Each scene shows the same named points in several views. A view is turned or mirrored, and shifted as a whole, has a little noise and may leave points out.
In the rows, zero is written as 128.

Scene 1
View 1
vun: [106 174  56 115 119 130 142 154 124  96 118 150 137 157 137 177 143 127
 117]
gul: [ 98 154  76 113 104 120 103 106 125  47 130 131 142 141 157 136 143 139
 121]
Mosin: [121 110 158 128 133 171 157  91  80 162 127 123 184 100 116 132  88 114
  89]
lam: [106 120 109 117  97 142 107  81 112  47 137 115 159 121 167 122 122 140
 110]
fumu: [114 135 100 117 115 149 138 117 107 108 127 135 161 131 144 148 117 125
 105]
Figoz: [120 124 113 122 114 155 143 116  98 116 127 133 166 123 143 148 112 123
  99]
Fadu: [112 131 133 123 129 149 140  94 100 129 130 125 170 115 117 133 107 125
 101]
fof: [109 142  88 118 114 139 126 121 114  85 131 138 152 134 147 151 129 129
 111]
bof: [105 125 133 121 123 146 127  76 100  95 135 115 167 115 128 118 105 127
 107]
bepad: [104 168  62 111 115 123 124 136 130  76 119 145 137 153 147 161 142 132
 121]
vipu: [112 136  79 114 101 139 116 118 116  57 129 133 152 135 164 147 137 130
 109]
Fube: [111 121 110 118 105 145 116  92 107  75 138 122 165 118 156 133 122 130
 104]
View 2
lam: [104 139 114 165  87 156 130 177  91 161 179 113  94 137 107 115 149 131
 152]
Mosin: [107 109 150 139 123  60 124 178 160 130 125 162  75 134 138 107 168 128
 156]
Figoz: [122 129 127 141 103 126 124 164 136 147 148 134  84 142 149 127 126 132
 155]
vipu: [122 141 105 157  88 182 125 154 104 167 176 104  94 140 139 132 112 125
 157]
gul: [140 142 110 175  85 205 120 135  93 188 185  73 120 143 132 138 102 109
 147]
Fadu: [117 122 143 156 106 102 124 158 139 151 139 130  95 136 135 114 155 114
 153]
fumu: [126 128 131 147 102 137 122 152 135 153 150 121  95 145 148 127 122 120
 154]
bepad: [154 134 119 162  93 181 118 130 121 175 157  85 114 145 156 142  89 111
 159]
fof: [133 133 123 158  93 157 119 151 120 164 162 109 100 145 142 128 111 118
 154]
View 3
lam: [ 98 132 146 110 205 108 118 118 161  87 144 177 129 155 126 116 145  65
 122]
Mosin: [167 118 173 155 176  82 116 116  80 112  97 124 142 155 119 117 112 131
 229]
gul: [ 78 132 117 106 150 145 138 112 163  90 179 175 133 121 122 111 153  76
  54]
vun: [121 124 124 127 104 136 142 107 114 106 170 157 135  98 121 102 155 114
  68]
Fube: [112 125 147 119 192 112 119 116 146  90 147 162 139 150 121 118 139  80
 128]
fumu: [123 124 145 120 167 107 122 113 139  92 142 170 137 139 121 115 145  88
 119]
bof: [112 137 143 121 193 125 118 121 133 100 135 137 136 156 127 112 132  96
 164]
vipu: [106 119 138 118 165 113 125 108 149  88 158 182 138 129 119 109 153  77
  86]
Fadu: [126 134 147 127 167 119 124 121 116 108 137 128 137 147 126 109 130 111
 167]
fof: [113 124 136 121 150 121 128 107 131  99 153 162 134 126 120 110 147 100
 107]
Figoz: [135 120 148 131 156 107 123 110 117 101 136 155 136 136 120 114 136 105
 140]
View 4
bof: [108  80 135 146 180 110 109 100 164 143 147 119 159 101 155 126 126 111
 133]
vun: [145 128 127 119 152  94  96 122  91  83 126 130 103 113  98 115  93 134
 130]
Fube: [129  97 128 147 171  86 107  96 154 139 144 110 148 122 142 120 142 117
 115]
Mosin: [ 74 105 124 138 189 142 144 105 169 169 150  97 161  82 178 109  85  74
 143]
fumu: [119 114 126 135 168 108 116 110 129 127 137 108 128 106 131 114 106 110
 127]
lam: [143  87 135 160 173  75 103  94 160 143 144 111 152 131 140 123 162 124
 110]
vipu: [150 110 131 145 160  75  99 106 130 114 134 112 124 128 114 122 144 127
 108]
fof: [134 109 129 137 164  92 100 110 124 110 137 119 123 121 119 118 118 119
 124]
bepad: [150 114 127 123 155  83  93 115 103  85 127 128 108 118 103 122 110 139
 125]
Figoz: [100 116 128 138 176 124 130 107 146 150 144 101 141  94 155 113  94  92
 136]
gul: [169  92 136 134 158  63  73 107 118  86 132 138 116 130  96 127 143 154
 113]
Fadu: [ 95  96 131 131 179 124 116 106 156 141 147 117 147  94 151 118  98 105
 141]

In a view up to two points have been moved. Name them for each view, in the order of its rows, or write -.
view 1: gul
view 2: -
view 3: Mosin, fumu
view 4: Figoz
